The views of a scene show one set of named points, each view turned or mirrored, and shifted as a whole, with a little noise and some points left out.

Scene 1
View 1
Sar: [ -1  -5   0   2  -5  -4  -8   6  -2 -17   8  -8   8  -8  -1]
pel: [-10  10   1  -1   7   7   0  11 -12 -14   8 -18  17  -3  -2]
Favus: [  2 -11 -20  14  -2   6   8  -7  -7 -14  10   1  15 -38 -10]
zukot: [ -4   0   0  -2 -14   1 -12   8   4 -22   2 -11   4  -2   3]
lodo: [ -1 -10 -10  -4 -23   2  -3   7   7 -27  14  -5   2 -11   6]
muz: [ -7   7  -9   1  -3  13   2   6  -6 -20   3 -15  14 -13  -2]
Dud: [ -2  -5  10  -3  -5 -11 -10  12  -3 -15  15 -10   6   4   4]
kap: [ -2  -7 -11  -2 -13   3   4  10  -1 -21  21 -10   9 -16   5]
Moze: [ -9   6  11  -5   9  -6   1  19 -15 -11  29 -21  16   5   6]
moru: [ -6   4   3   1   4   1  -4   9 -10 -12  10 -15  13  -5  -2]
Tivik: [ -4   5   1   4   2   2  -7   5  -6 -13  -1 -10  11  -6  -5]
Dela: [ -4  -1  -1  -2 -15   2 -11   8   6 -23   0 -10   3  -2   3]
View 2
Dela: [ -3   6   6   1 -12   8  -9   0   2   9   5   7 -26  -2   0]
Dud: [ -2   9  -5   4 -14   6 -15  -9  11  14   4   8 -16  18   7]
Favus: [ 10   8   5   4  22  13   4  -5  20  29   5 -19  -4   5  -7]
pel: [-12   7   4  14  -4  14 -10 -15   0   4  21  -3  -8   5  10]
kap: [-10  12   9  10   8  12  -4   4  11  14   2   6 -12  10  -3]
Sar: [ -1   8   1   2  -8   7  -9  -6   9  15   5   2 -18   8   1]
moru: [ -7   8   1  10  -7  11 -12 -14   4   9  15   1 -11  10   9]
lodo: [ -6   9  10   4   1   8  -3  10   8  13  -5  11 -23   3  -9]
zukot: [ -3   7   5   0 -14   7  -9   0   3   9   5   7 -25  -1   0]
muz: [ -8   5   9  11   4  14  -3  -9   1   7  16  -5 -12  -3   1]
Tivik: [  0   3   0   4  -8   9 -11 -13   5  11  15  -5 -15   3   6]
View 3
Favus: [ 14  21   2 -13 -26 -26   2  17  17  -6  -1  12  -2   1  16]
muz: [  2   6   4  -2  -5 -13  10  16   5   3   4  -3   2   3  -1]
Tivik: [  2  11  -4   6 -13 -12   0  10   3  10   5   3   0   3 -12]
kap: [ 11  -5  -4 -14 -10 -17   7   6  11   7   8  -5 -10  -5   8]
Sar: [  6   2 -11  -1 -17 -18   3   7   4  18   4   6 -16  -2  -7]
Moze: [  8  -9  -7   0  -7   7 -11  -4  11  14  19 -12  11  -3 -11]
Dud: [  8  -6 -15   0 -14  -7  -4  -2   5  22  11  -2  -9  -5 -13]
zukot: [  1   0  -8   0  -9 -16   8   9  -2  18   4   1 -17  -1 -11]
lodo: [  7  -5  -8 -12 -11 -24  13   8   5  13   4  -2 -22  -6   4]
moru: [  5   3  -4   3 -11  -6  -3   7   7   9   9  -2   5   2 -10]
pel: [ 3  4  2  3 -5 -2  1  9  5  5  8 -6 10  3 -8]
View 4
Dud: [  0  10  13  -1   2 -15   8  -9   9   4  -9 -17  13  15  -1]
Favus: [  1  22  -7  -3  -9 -20  12   9 -23   6   7  10   1 -14 -21]
Moze: [ 13   3   4  -6   3 -10  -9   2   7 -15  -6 -21  16  17   4]
zukot: [  1  13   7  10  -1 -14  15 -17  12   5  -5  -5   2   9  -7]
pel: [ 15   9 -10   1   0  -8  -3  -4   8 -12  -3  -8   1   2  -4]
Dela: [  3  13   5  11  -1 -15  16 -19  11   6  -4  -4  -2  10  -8]
Sar: [  0  15   7   1   0 -16  12  -7   3   6  -5  -7   4   3  -7]
moru: [  8  12  -2  -2   1 -10   0  -3   5  -5  -5 -10   5   3  -4]
muz: [ 12  13  -9   5  -4 -12   6  -9   1  -6   3   3  -4   1 -11]
lodo: [  1  15   9  13  -6 -23  22 -13  -4   7   5   2   6  16 -13]

In a view up to two points have been moved. Name them for each view, in the order of its rows, or write -.
view 1: -
view 2: Dud
view 3: Sar
view 4: -
